Each row is a point on a landscape with many valleys, with its height.
From any point a ball takes the steepest step (drop divided by distance) to one of its 2 nearest points. It stops when none of these is lower. Distance is the straight distance between rows; heights are no part of it.
Fol h=424: |   1 |   4 |  16 |  -4 |  -4 |  -7 |   8 |   0 |   5 |   6 |  -5 |   4 |   2 |   7 |  -9 |   4 |  24 |   9 |   1 |  -4 |  -2 |  -1 |   8 |  -7 |   4 | -11 | -11 | -32 |  -8 |   2 |
buze h=663: | -23 | -13 |  -8 |   0 |   0 |  -9 |  -1 | -13 | -19 |   0 | -13 |  -6 |  12 | -11 |  -1 |   5 | -20 |   1 |  11 |  23 | -12 |  -6 |   4 |  -7 |  14 |   2 |   1 |  -5 |  19 |  -9 |
morip h=623: | -16 |   0 |  12 |   0 |   1 |   1 |   4 | -20 |  -5 |   7 |  -3 |   5 |  -5 |   5 |   2 | -19 |  -1 |  15 |  22 |  12 |  -9 |  -3 |   7 |  -4 |  25 |  -9 |   7 | -15 |  13 | -15 |
pon h=600: | -13 |   0 |  25 |   0 |  -3 |   1 |   7 |  -9 | -12 |  10 |  -5 |   7 |  -5 |  15 |   3 | -29 |   1 |  15 |   8 |   0 |  -1 |   0 |   1 |  -2 |  19 | -13 |   6 |  -5 | -14 | -16 |
mal h=685: |   3 |   3 |  11 |   7 |  -1 |   4 |  13 |  -9 | -15 |  15 |  -3 |  -3 |   7 |   3 | -13 |  -1 |  35 |   1 |   4 |  -2 |  -6 |  -4 |  -2 |  13 |  -5 |  -1 |   0 | -11 |  -5 |  -7 |
viror h=714: |   6 |   4 |  12 |   0 |   3 |   3 |  -1 | -16 |  18 |   9 |   0 | -28 |  -1 |   7 |  -3 |  17 |  18 |  19 |  14 | -12 | -28 |  -8 |  -6 | -18 | -12 |  16 | -14 |   0 |  -9 |  -6 |
Muba h=546: |  12 |  10 |  -6 |  -4 |  -8 |  -1 |   2 |  -1 |  -4 |  -1 |  -5 |  11 |  11 |   1 |  21 | -22 |   7 |  -5 |  -1 |  -3 |  20 |   1 |  -4 |  28 |   9 | -12 |  16 |  -4 |  -1 |  -2 |
dur h=725: |   2 |   5 |  19 |  11 |  10 |   8 |   6 |  -7 |  11 |   6 |  -5 | -22 | -10 |   3 | -12 |  10 |  10 |   0 |  23 | -21 | -21 |  -7 |  -6 |  -2 | -20 |   6 | -20 |  -8 | -11 | -10 |
labi h=204: |   2 |   4 |  -7 |   8 |   9 |  10 | -12 |   5 |   7 |  -3 |   6 | -30 |   1 |  -2 |   0 |  15 |   5 |  -3 |  33 |  18 |  -4 |  -9 |   1 |  13 |  -9 |  -6 | -11 | -11 |  10 |  -9 |
Zul h=246: | -18 |  -5 |   2 |  16 |   0 | -11 |  19 |  -8 |   1 |  -8 |  -7 |   3 |  -4 |   0 | -15 |   9 | -24 | -14 | -19 | -17 |   4 |   7 |   3 | -11 | -12 |   4 |   4 |   8 | -18 |  -5 |
tofuv h=321: |  -5 | -15 |   5 |   7 |   4 |  19 |  -9 | -11 |  -2 |  -2 | -12 | -38 |   2 |  -8 |  -4 |   9 |   1 |  -1 |  28 |   1 | -24 |  -9 |  13 |  -3 |  -2 | -12 | -15 | -18 |  10 | -19 |
pog h=475: |  23 |   2 | -13 |  -5 |  -8 |   3 | -19 |   7 |  -3 | -23 | -14 |   8 | -25 |  -5 |   4 | -11 |   0 |  14 |  26 |  -2 |  -3 |   0 |  11 |  -7 |   1 |   8 |   2 |  -4 |   1 | -17 |
pumaf h=403: |  27 |  17 |  -1 | -17 |   3 |   0 |  -2 |  13 |  26 |  12 |   1 | -12 |  13 |  10 |  -8 |  -4 |   1 |   5 | -19 |  -7 |   7 |   3 | -10 |  -7 | -23 |  15 |   9 |  13 |  -4 |  13 |
tur h=353: |   1 |  -5 |  11 |  21 |   1 |  -7 |  23 |   4 |   6 |  11 |   2 |  -1 |  -2 |   1 | -26 |   3 |   2 |  -2 |  -9 | -10 |   2 |  -3 |  -9 |  -3 |  -6 | -11 |   2 |  -9 |  -9 |   6 |
zuk h=564: |  12 |  10 |   6 |   5 |   3 |  -6 |   3 |  -3 |  -5 |  -4 |  -3 |  21 |   2 |  -1 |   1 | -12 |   6 |   0 |  -3 | -11 |  21 |  -1 | -12 |  10 |  -2 |  -5 |   2 |   3 |  -6 |   1 |
gemo h=428: |   9 |  -4 |  -8 |   5 |   4 |  -5 |  10 |   2 |  13 |   8 |  -1 |  -6 | -10 |   2 |  -3 |   7 |  21 |   6 |   4 |   1 |  -1 |   6 |  -6 | -13 |   1 |   5 |   5 | -12 |  -7 |   7 |
tol h=464: |  -1 |   7 | -14 |  -4 |  -9 |  -6 |   0 |   5 |  -5 |  -1 |  10 |   7 |  -3 |  -2 |   5 |   3 |   8 | -11 | -14 |   1 |   7 | -10 |  -3 |  -5 | -19 |   6 |  -6 |  11 |   7 |   8 |
difo h=306: |  -4 | -11 |  13 |  18 |  -1 | -11 |  20 |  -1 |  -6 |  -3 |  -9 |   6 |   1 |  -2 | -26 |   4 | -21 |  -9 | -12 | -11 |   3 |   6 | -11 | -12 |  -2 |  -5 |  -1 |  -9 |  -9 |  -6 |
Raged h=658: | -18 | -18 |   8 |  19 |  -2 |  -7 |  12 | -11 |   2 |   8 |  -7 |  -8 |  12 |  -3 |  -9 |  -9 |  -5 |   1 |  10 |  -7 | -11 |   6 |  11 |  -8 |   8 |   7 | -10 | -19 |   2 | -19 |
diz h=396: |  17 |  13 |  -2 | -17 |  -2 | -10 |   6 |  24 |  10 |  14 |   9 |  -9 |  13 |   6 |  -5 |  16 |   2 | -16 | -15 |  -7 |  23 |  -3 |  -3 |   6 | -28 |  -4 |   3 |   3 |   2 |  15 |
kog h=310: |  -7 | -13 |   1 |   3 |   3 |   8 |  -9 |  -8 |   9 |   5 |  -6 | -26 |   8 | -17 |  -5 |  11 |  15 |  -9 |  27 |  -2 | -26 |   4 |  11 |   0 |   4 |  -6 | -17 | -27 |  13 |  -5 |
kepod h=614: | -12 | -12 |  -5 |  13 |  -6 |  -1 | -14 |  -7 |  15 |  -2 |   2 |   1 |  -9 |  -7 |  10 |  -1 |  10 |  14 |  12 | -17 | -16 |  12 |   8 | -19 |   2 |  15 |   0 | -16 |   8 |  -7 |
vir h=457: |   3 |   3 | -10 | -15 |   7 | -12 |  -9 |  -2 |  24 | -11 |  12 |   9 |  -7 |   3 |   0 |   3 |  -3 |   3 | -15 | -10 |   1 |   6 |   6 | -29 | -18 |  18 |   2 |   7 |  -2 |  12 |
Tuve h=636: |  -4 |  16 |   6 | -15 |  13 |  -4 |  -5 |  -2 | -19 |   6 |  15 |  19 |  17 |  -4 |  14 | -18 | -15 |  -3 |   4 |  21 |   8 |   0 |  -6 |   4 |  11 |  -9 |  11 |  18 |   9 |  -5 |
kegup h=693: |   2 |   1 |  -1 |   4 |   3 |  16 |  -1 |  -7 |  -1 |   8 |   1 | -26 |  -1 |   1 |  -4 |  10 |  35 |   5 |   4 |   3 | -16 |   1 |  -7 |   8 | -10 |   5 |   6 |  -9 | -15 | -15 |
fomos h=472: |   9 | -13 | -10 |  -4 |  -3 |  20 |  -6 | -12 |  23 |  -2 |  -4 |  -8 |   1 |  -3 |   7 |  -8 |  17 |  19 | -13 |   0 |  -7 |  11 |  15 | -15 |   9 |   4 |   7 | -16 | -12 |  -2 |
nured h=276: |  -6 |  -8 | -10 | -16 |  13 | -14 |  -3 |  -7 |  -8 |  -6 |  -2 |  -6 |   7 |  -8 |  14 |  12 |   5 |  -9 |   6 |  26 |  -1 |  -4 |  -1 |   3 |   9 | -10 |  -8 |   5 |  14 |   8 |
suf h=291: |   3 | -14 |  35 |  -7 |  10 |   6 |  -2 |  18 | -15 |  22 |  15 |  25 |  14 |   9 | -11 |   4 | -11 |   3 |  -1 |   8 |  10 | -10 |  -4 |  12 |  20 |   4 |   0 |  10 |   1 |  19 |
pumi h=697: | -27 |   4 |   0 |   8 |  -8 |   1 |   8 |   4 | -22 |  -3 |  -3 |   1 |  -2 |   6 |   1 | -14 | -27 |  -7 |  -2 |  25 |  -2 |  -1 |   6 |   2 |   6 |  -6 |   0 |  20 |   8 | -10 |
rubu h=453: |   8 |   7 |   8 |  -8 |  -6 |   1 |   5 |   5 |  13 |   9 |   0 |  -9 |  -4 |  -3 |  -9 |  16 |  28 |   9 |  17 |  -2 |  -9 |  -2 |   0 |   0 |  -6 |   3 |  -5 | -22 |   0 |  -4 |
tikon h=409: |  22 |  20 |   6 |  -5 |   1 |   5 | -10 |  11 |  17 |   3 |  -4 |  -8 |   9 |  13 | -17 | -10 |  23 |  11 |   0 |  -2 |   2 |  12 |  -5 |  -8 | -17 |  18 |  11 |  -9 |  -8 |  -5 |
Nup h=366: | -10 |  -2 |  13 |  19 |  -6 |  -8 |  17 |  10 | -11 |  -1 |  -5 |   9 | -21 |   2 | -12 |   1 | -26 |   1 |  -1 | -13 |  -1 |  -8 |  -6 | -14 |  -2 |   0 | -10 |   9 |   0 |  -6 |
Velev h=289: |  -5 | -15 |  31 |  -4 |   3 |   2 |  10 |  -4 | -15 |  16 |  -6 |  14 |  10 |   9 |  -4 |  -4 | -23 |   3 |  -5 |  -3 |   4 |   2 |  -2 |  24 |  17 |   2 |  13 |  15 | -11 |  11 |
Bomep h=593: |  13 |  13 |  -3 |  -3 |   4 |  -3 |   5 |  24 |  -7 |  -8 |  12 |  22 | -20 |   0 |   1 |  -8 |  -7 | -13 |  -2 | -19 |  20 |  -9 |  -5 |   1 | -11 |  -3 |  -3 |  17 |  -5 |  -2 |
Guk h=456: | -15 |   2 |   7 |  14 | -11 |  -8 |   7 |  16 | -20 |  -6 |  10 |   9 |  -8 |   4 |  -1 |   7 | -24 |  -7 | -16 |  -9 |   9 |  -1 |   0 |  12 |  -8 |  -4 |  10 |  20 |  -7 |   5 |
ragud h=211: |  -4 |  -9 | -20 |  -8 |  10 |  -6 | -11 | -23 |   1 | -15 |  -5 |   1 |   3 | -12 |   8 |   8 |   4 |  -4 |  13 |  10 |  -4 |   0 |   7 |   1 |  11 |  -3 |  -3 |   2 |  14 |  -5 |
buv h=307: |  -7 | -16 | -20 |  -8 |  13 |   6 | -29 | -19 |  15 | -11 |   4 | -19 |   5 | -26 |  -3 |  18 |   6 |  -2 |   9 |   5 | -27 |   6 |   4 | -12 |   5 |   5 |   0 |  -8 |  12 |  -2 |
Nizil h=415: |  25 |   8 | -13 | -24 |  -6 |  -2 |   5 |  15 |   6 |  13 |  -5 |  -9 |  10 |   3 |   3 |   6 |   6 |  -2 | -13 |   4 |  13 |  -2 |  -6 |  10 | -19 |   7 |   7 |   5 |   0 |  11 |
Gog h=524: | -10 |  -4 | -23 |  -3 | -14 |  -1 |   3 |  -8 |  -8 | -21 |  -5 |  -9 |  -4 |  -8 |  14 |   3 |  -9 |   0 | -13 |   9 |   0 |   0 |   7 |  -7 |  10 |  -9 |  -8 |   9 |  -7 |  11 |
tib h=392: |   5 |  -8 |   1 |  10 |   1 |   3 |  19 |  -8 |  12 |   0 |  -3 |  -7 |  -7 |   2 |  -6 |  -4 |   7 |   6 | -16 | -13 |   4 |   9 |  -4 | -10 |   2 |  -9 |   2 | -13 | -13 |   8 |
seniz h=435: |  15 |  10 | -15 | -18 | -14 |   4 |  -3 |  24 |  -8 |   7 |   7 |  10 |  15 |  -2 |   4 |  -6 |   7 | -10 | -23 |  -2 |  16 |  -1 |  -7 |   1 | -20 |   8 |   9 |  10 |   2 |   5 |
Bara h=151: |   5 |  -8 |   7 |   2 |  12 |  -6 |  20 |   0 |   4 |   1 |   8 |  14 | -13 |   2 | -11 |  -2 | -16 | -17 | -14 | -18 |  19 |  -5 |  -9 |   5 |  -5 | -10 |  18 |   4 |  -5 |   5 |
tugor h=530: |  20 |  13 |  -6 |  -5 | -10 |   7 | -14 |  15 |  -8 | -12 |  -6 |   7 |   9 |  -6 |   4 | -25 |  -3 |  -7 |  -4 |  -2 |  23 |   6 |  -3 |  22 |  -3 |   3 |  12 |   9 |  -1 |  -4 |
bik h=69: |  -5 |   7 |   6 |  -2 |   6 |  -9 |  21 |   8 |  -5 | -10 |   2 |   1 | -21 |   7 |  -3 |   0 | -28 | -19 | -16 | -28 |  15 |  -4 |  -4 |  -3 |  -9 | -24 |   8 |  15 |  -7 |   3 |
mev h=263: |   0 |  11 | -14 |   5 |  19 |  21 | -25 |  -4 |  12 |  -6 |   6 | -32 |   8 |  -6 |  -6 |  12 |   4 |  -4 |   9 |   6 |  -2 |  -1 |   0 |   7 | -11 |  -6 |   2 |  -4 |   4 |  -6 |
zefit h=550: |  -7 |   2 |  19 |   9 |   4 |   1 |   0 |   4 | -14 |  15 |   1 |   6 |  13 |  10 | -10 |   2 |  -5 |   6 |   7 |   6 |   5 |  -3 |  -7 |  15 |  13 |  -9 |  -4 |  -8 |  -1 |   9 |
Faku h=679: | -26 |  -2 |  -1 |   8 |  -1 |  -8 |   5 |   0 | -16 |   0 |   1 | -11 |  14 |   1 |  -2 |   8 | -13 |  -8 |   0 |  25 |   1 |  -2 |   4 |   2 |   8 |  -5 |   3 |   1 |   9 |  -1 |
zuzi h=494: |   2 |   1 |  -4 | -10 |   9 |  -9 | -14 |  -7 |  34 |  -4 |   8 |  -2 |   1 |   8 |   4 |  10 |   7 |   8 |  -5 |  -1 | -15 |   4 |  -1 | -24 |  -4 |  17 |  -9 |  14 |   2 |  11 |
zibar h=525: |  -1 | -11 |  -8 |  -7 |  18 |   0 | -14 | -11 |  22 |  -5 |   8 | -13 |   7 |  -1 |   6 |  20 |   4 |   4 |  -1 |   6 | -21 |  11 |   8 | -14 | -15 |  15 | -16 |   3 |   5 |   7 |
kade h=493: | -15 |   8 |  -4 |  -5 |  -9 |  -5 |  11 |  13 | -10 |  15 |  20 |   0 |   4 |   6 |  -8 |  13 |   5 | -19 | -21 |   4 |  10 |  -4 |   4 | -10 | -24 |  -3 |  -3 |  10 |   1 |  14 |
vug h=364: |  18 |   8 | -25 | -13 | -13 |   9 | -17 |   2 |   7 | -20 | -11 |   4 |  -6 |  -3 |   6 | -10 |  -3 |  -1 |  -5 |  12 |  -1 |  13 |   6 | -11 |  -1 |  18 |  -1 |   5 |   4 |   6 |
Vubab h=638: | -17 | -20 |   3 |  21 |  -7 |  -4 |   6 |  -9 |   6 |   4 |  -2 |   2 |  -8 |   1 |   0 |  -9 |   7 |  13 |  11 | -17 |  -3 |   1 |   7 | -11 |   4 |   1 |   3 | -17 |   3 | -11 |
Fenif h=619: |   7 |  10 |   7 |  -1 |   5 |  -2 |   5 | -10 |  -8 |   2 |   5 |  14 |   5 |  -1 |  21 | -36 |  -9 |   2 |  11 |  15 |   5 |   2 | -11 |   9 |  12 | -12 |   7 |  12 |   2 |   1 |
kalaz h=675: | -17 |  -6 |  13 |   7 |  -2 |  -7 |   9 |  -7 | -10 |  12 |  -2 | -11 |  12 |  -1 | -10 |  -6 |  19 |   2 |  20 |   7 | -10 |   1 |  -3 |   6 |   8 |  -3 | -11 | -23 |   4 | -12 |
lut h=565: |   7 |   7 |  -6 |  -2 |  -7 |   8 |  -9 |  -9 |  -5 | -10 |  -8 |   3 |   2 |   3 |   7 | -23 |  20 |  10 |   1 |  -4 |  12 |   6 |   4 |  12 |  10 | -11 |  14 | -10 | -11 | -12 |
Gado h=351: |   0 | -19 | -20 |  -9 |  -3 |   5 |  -7 |  -6 |  12 | -17 |  -2 |  10 | -24 |  -9 |  11 |   2 |   6 |   6 |   3 | -11 | -24 |   5 |  10 |  -8 |   9 |   6 |  -8 |   1 |  -3 |   4 |
pofid h=485: | -12 |  -4 |  -3 |  22 |  -4 |   5 |   0 |  -1 | -10 |  -7 |   5 |   8 |   1 |   3 |   3 |   1 |  -9 |  -2 | -11 |   0 |   3 |   3 |  -7 |  11 |   1 |   0 |   5 |   3 |  -3 |   0 |
Gune h=534: |  -8 |   1 |  19 |   9 |   7 |  -1 |   3 |  17 |  -9 |  18 |   9 |  -4 |  11 |  10 | -14 |  20 |  -4 |  -5 |   1 |  20 |   0 |  -8 |   4 |  19 |  -4 |   0 |  -7 |  -2 |   2 |   7 |
fudus h=587: | -11 |  -8 | -14 |  13 |  -4 |  -4 | -11 | -12 |   2 |  -5 |   2 | -11 |   6 |  -7 |   3 |  21 |   5 |   8 |   2 |  -4 | -18 |  11 |  -2 | -16 |   0 |   9 |  -3 | -15 |   4 |   4 |
furi h=233: |  -7 | -21 | -13 |  -4 |   1 |  -3 | -24 |  -9 |  21 |  -2 |  -1 | -18 |  10 | -21 |   2 |  14 |  -1 |  -4 |  20 |   3 | -26 |  -4 |  13 |  -9 |  10 |  -4 | -10 | -20 |  20 |   1 |
nufu h=322: |   7 | -11 |  19 | -17 |  -4 |   8 |   2 |  21 | -16 |  26 |  13 |  23 |  15 |  11 |   4 |   2 | -10 |  -9 | -14 |   9 |  18 | -17 |   4 |  28 |  13 |   2 |  12 |  20 |  -1 |  15 |
Sulo h=269: |  21 |  -4 |  -5 |   0 |  -3 |  -9 |  15 |   1 |   4 |   1 |   4 |  15 | -15 |  -3 | -11 |  -3 |   1 |   0 | -14 | -11 |   7 |  -2 | -12 | -23 | -13 |   5 |   6 |   2 |   1 |   3 |
ruba h=374: |  13 |   4 |   8 | -14 |  -1 |  -2 |   8 |  23 |   1 |  11 |   2 |  13 |   8 |   2 | -12 |  12 |  -6 | -16 | -23 | -15 |  16 |  -6 |  -4 |  19 | -11 |  -6 |  12 |  -1 |  -4 |  21 |
tama h=330: |  -8 |   2 |   1 | -13 |   2 | -17 |   6 |  -7 | -10 |  -4 |   2 |  11 |  10 |  -1 |  11 |   2 |  -7 |   1 |  11 |  16 |   5 |  -3 |   5 |  -4 |  18 |  -5 | -13 |  -1 |  16 |   5 |
Piro h=516: | -12 |   1 |  10 |   8 |   0 |   5 |  -4 |  19 |  -8 |  12 |  11 |  -5 |   4 |  11 | -18 |  18 |  -1 | -17 | -20 |   6 |   3 |  -2 |   3 |  10 | -23 |  -1 |  -3 |   8 |  -1 |  20 |
sos h=615: |   7 |   9 | -11 | -10 |   6 |   4 |  -6 |   2 | -15 | -18 |  -4 |   4 | -23 |  -7 |  15 |  -2 |  -6 |  -5 |  13 |   8 |  12 | -13 |  -2 |  16 |  15 | -12 |   4 |  21 |   4 | -16 |
rad h=162: |  -9 |  -6 |  -7 |   6 |   0 |  -3 |  20 |  -4 |   3 |  -8 |  -9 |  -1 | -24 |   3 |   4 |   2 | -22 | -19 | -23 | -20 |  11 |   1 |   3 | -12 | -11 |  -8 |   8 |  15 |  -7 |   7 |
pab h=645: | -20 |  -3 |   5 |   6 |   6 |  -6 |  -6 | -15 |  -3 |   7 |  -7 |  -6 |   8 |  -2 |  -4 |   5 |  -6 |   3 |  20 |  19 | -12 |  -3 |   2 |  -1 |  25 |  -3 |   9 | -16 |  20 | -12 |
Ronor h=481: |   5 |  -4 | -12 |   4 |  -8 |   2 |  -6 | -13 |  -2 | -21 | -18 |   2 | -10 |  -4 |  28 |  -1 |  -5 |  14 |  -6 |  -7 |  -3 |   6 |   9 |  -5 |  11 |  -9 |  -8 |  -2 | -13 |   6 |
budob h=735: |  -4 |   2 |   5 |  20 |  13 |   9 |   1 |   4 |  15 |   5 |   0 | -23 |   1 |   5 | -12 |  13 |  10 |  -6 |   9 |  -3 | -12 |   6 |  -8 |  -5 | -17 |   4 | -20 |  -8 |  -4 |   1 |
gelom h=416: |  18 |  15 | -25 | -20 | -12 |   4 | -17 |   5 |  17 |  -6 |  -2 |  -6 |  13 |   1 |   0 | -12 |   4 |   1 | -11 |  14 |  -2 |   9 |  -3 | -14 |  -9 |  25 |   6 |  16 |   3 |   7 |
riruk h=426: |  -1 |  -9 | -13 |   6 |   2 |  17 |  -8 | -16 |  10 | -15 | -14 |  -4 |  -2 | -13 |   9 |  -3 |   8 |   6 |  -3 |   2 | -13 |   3 |  12 | -10 |  19 |  -6 |  -2 | -15 |  -8 |   1 |
Vutib h=598: |   1 |   7 |   1 |   7 |   5 |  -3 |   5 |  -9 | -12 | -12 |  -3 |   1 | -11 |   0 |  21 | -16 | -13 |  -4 |   8 |  -7 |  11 |  -2 |  -6 |  17 |  12 | -15 |   1 |  16 |  -2 |  -8 |
des h=265: |  -5 |  -4 |  10 |  19 |   1 |   7 |   5 |   0 |   2 |   5 |  -6 | -33 |   2 |   1 |  -6 |   8 |   2 |   9 |  31 |   4 | -13 | -10 |   5 |  14 |  -3 | -11 |  -7 | -15 |   8 | -19 |
Kiro h=559: | -15 |   1 | -14 |  11 |  -9 |  -6 |  -5 |  -5 |  -5 |  -8 |  -7 | -13 |  11 | -10 |   1 |  14 | -16 |  -2 | -12 |   0 |  -4 |   7 |   4 | -10 |  -1 |   3 | -11 |  -5 |  -5 |   5 |
susi h=417: | -19 |   2 |  -3 |  15 | -14 |  -8 |   6 |  12 | -13 | -12 |  -2 |  -7 | -23 |   6 |   1 |   4 | -22 |  -1 |  -6 |  -8 |   0 |  -5 |   7 |  -5 | -15 |  -8 | -12 |  15 |  -9 |   0 |
golu h=665: |   9 |   6 |   8 |  -7 |   2 |   1 |   1 |  17 |  -8 |   7 |  13 |  28 |   7 |   0 |  12 |  -1 | -13 |  -2 |   0 |  15 |  19 |  -9 |   7 |  10 |   7 |   6 |   1 |   7 |  14 |  -2 |
Bina h=316: |   1 |  14 | -15 |   5 |   7 |   9 |  -6 |   2 |   9 |  -1 |   1 | -14 |   9 |   0 |  -2 |  11 |   6 |  -6 | -10 |  12 |  -3 |  13 |  -7 |   2 | -11 |   3 |   0 |   0 |   0 |   6 |
Tev h=382: |  -1 |   7 |   8 |  -3 |   1 |  -9 |   7 |  -7 |   4 |   5 | -11 |   9 |  -1 |  -3 |   9 |   4 |   8 |   4 |  11 |   9 |   0 |  -5 |  -1 |   1 |  20 |  -2 | -12 | -15 |   0 |   2 |
tere h=352: |  14 |   7 |  -1 |   7 |   6 |  13 |  -1 |  12 |   9 |   8 |   2 |  -4 |   8 |   6 |  -7 |   0 |  20 |  -3 |  -7 |   4 |   9 |   6 | -12 |  16 |  -7 |   0 |   1 |  -3 |  -8 |  10 |
rabiz h=408: |   7 |  -7 | -12 | -15 |  -2 |  -6 |  -1 |   0 |  20 | -12 |  -2 |  14 | -30 |   2 |   4 |   5 |  -3 |  11 |   1 | -13 |  -6 |   5 |   9 | -23 |  -1 |  10 |  -6 |   4 |  -3 |   5 |
dilek h=568: |  -7 |   1 |  23 |   7 |   2 |  -3 |  -3 |   4 | -17 |  21 |  14 |   9 |  25 |   1 |  -2 |  -2 |   2 |  -2 |  15 |  20 |  -5 |  -2 |  -9 |  10 |  13 |  -3 | -16 |  -6 |  16 |  -6 |
Vade h=702: |   3 |   8 |   6 |  -4 |  -3 |  13 | -14 |  -7 |  20 |   5 |   5 | -35 |   1 |   9 |  -8 |   4 |  28 |  20 |   8 |  -4 | -21 |  -5 |   0 |  -5 | -12 |   3 |  -6 | -10 |  -9 | -13 |
vusur h=91: | -12 | -11 |  -7 |   4 |  -1 | -12 |  -2 | -10 | -13 | -23 |  -3 |   4 |  -7 |  -8 |  11 |   0 |  -7 |  -4 |  17 |  -5 |  -6 |  -3 |   8 |  -3 |  10 |  -1 |  -8 |   6 |  11 |  -9 |
lem h=582: |  -8 |   6 |  10 |   1 |  -1 |   2 |  -2 | -16 | -13 |   0 |  -5 |   0 |  -4 |  14 |  18 | -26 |  10 |  13 |  -3 |  -2 |   6 |   3 |  10 |  10 |  13 | -17 |  12 |  -6 |  -2 | -21 |
Rora h=578: |   8 |   6 |  -5 | -10 |   2 |   2 |   0 |   8 |  -6 |   1 |  10 |  28 |  -8 |  -5 |   2 |  -3 |   6 | -14 |  -5 |  -5 |  13 |  -5 |  -7 |  17 |  -2 |  10 |  11 |  11 |  -8 |  -3 |
nifet h=440: |  21 |  12 |  -6 | -16 |  -6 |   7 | -12 |   1 |  21 |  -1 | -13 |  -5 |   8 |   0 |  -3 | -14 |  14 |  18 | -12 |  -1 |   0 |  15 |  -3 | -15 |  -4 |  22 |   1 |   0 | -10 |   4 |
Dobes h=581: |  -1 |   8 |   5 |  -4 |   2 |  -3 |  13 |   1 | -14 |   1 |   8 |  16 |   3 |   1 |  16 | -13 | -14 | -14 | -10 | -11 |  15 |  -7 | -10 |  18 |   1 | -15 |   1 |  16 |   1 |   6 |
kom h=284: |   4 | -10 | -28 |  -9 |  -6 |  -4 |  -3 |  -1 |  -3 | -15 |   2 |  12 | -14 | -13 |   2 |   1 |  11 |  -4 |   2 |   5 | -11 |   2 |  -4 |  -3 |   4 |  11 |   2 |  12 |   2 |  11 |
Mido h=511: |  11 |   3 | -18 |   8 | -11 |   7 | -17 |   9 |  -9 | -10 |   1 |  11 |   1 |  -2 |   6 |  -5 |  -3 |   2 |  -6 |   1 |   8 |   5 |  -7 |  16 |  -4 |   4 |  21 |   3 |   5 |  -1 |
kune h=350: |  -1 |   1 |  13 |  -3 |  -5 |  -5 |  15 |  23 |  -8 |  15 |   6 |  22 |   8 |   4 |  -8 |  10 | -14 |  -2 | -16 |  -2 |  20 | -12 |  -3 |  22 |   8 |  -4 |   9 |  11 |  -6 |  11 |
detib h=678: | -25 | -12 |  18 |   6 | -10 |   0 |   3 | -24 |  -5 |   7 | -13 |  -8 |   3 |  -1 |   6 | -21 |   5 |   8 |   7 |  -8 |  -8 |   8 |  18 | -11 |  19 |  -5 | -13 | -26 |   5 | -22 |
Malo h=378: |  21 |  18 |   2 |   3 |   4 |   8 |  -7 |   9 |  16 |  14 |  -2 |   1 |   8 |  11 | -11 |  -7 |   5 |   2 | -23 |  -4 |   6 |   8 | -13 |   2 | -16 |   9 |  13 |  -4 |  -5 |  10 |
Zele h=212: |   8 |   1 |   3 |   4 |  13 |  -9 |  22 | -13 |  12 |  -4 |   7 |   5 | -14 |  -4 | -13 |   4 |  -9 | -11 | -16 | -19 |   1 |   0 | -15 | -18 | -17 |   2 |  15 |   7 |  -6 |   5 |
sisi h=423: |  17 |   4 | -20 | -19 |  -5 |   1 | -22 |  10 |   2 | -21 | -11 |   7 | -23 |   2 |   8 | -10 |  -9 |   4 |   5 |   2 |  -1 |   5 |  18 | -15 | -12 |  20 |  -7 |  15 |   1 |  -9 |
gego h=256: |  -3 | -17 |  37 | -13 |   8 |   3 |   6 |   3 | -15 |  23 |  12 |  20 |   7 |  14 |   5 |   0 | -30 |   6 |  -6 |   4 |   4 |  -5 |  -5 |   5 |  20 |   7 |   5 |  25 |  -9 |  25 |
kupaf h=215: |   2 |  -2 | -15 |  -2 |  -7 |  -9 |   4 |   1 |  -8 | -15 |   3 |  12 | -28 |  -5 |   8 |  -7 |   7 |  -1 |  11 |  -6 |   2 |  -4 |  -3 |   1 |   3 |   2 | -10 |  18 |   8 |   2 |
Vufiv h=652: |   4 |   8 |   9 |  -6 |   3 |  11 |  -9 |  11 | -12 |   0 |  11 |  22 |  15 |  -3 |   5 |  -6 |  -7 |  11 |  10 |  21 |  15 |  -1 |  -5 |  19 |  22 |  -8 |  10 |   6 |   9 |  -9 |

Call two points neighbours if one is among the 2 nearest of the other. Go from one point of each pair to the other, from neighbour to neighbour, staying as low as possible. Name the highest point that can't be avoided.
furi / gego | Nizil
labi / riruk | fomos
vusur / bik | rubu
furi / labi | tofuv
vug / labi | nifet

Where does a ball stop that starts at each point below?
Vade | riruk
nifet | labi
Guk | bik
rubu | vusur
zefit | gego
zuzi | vusur
gemo | bik
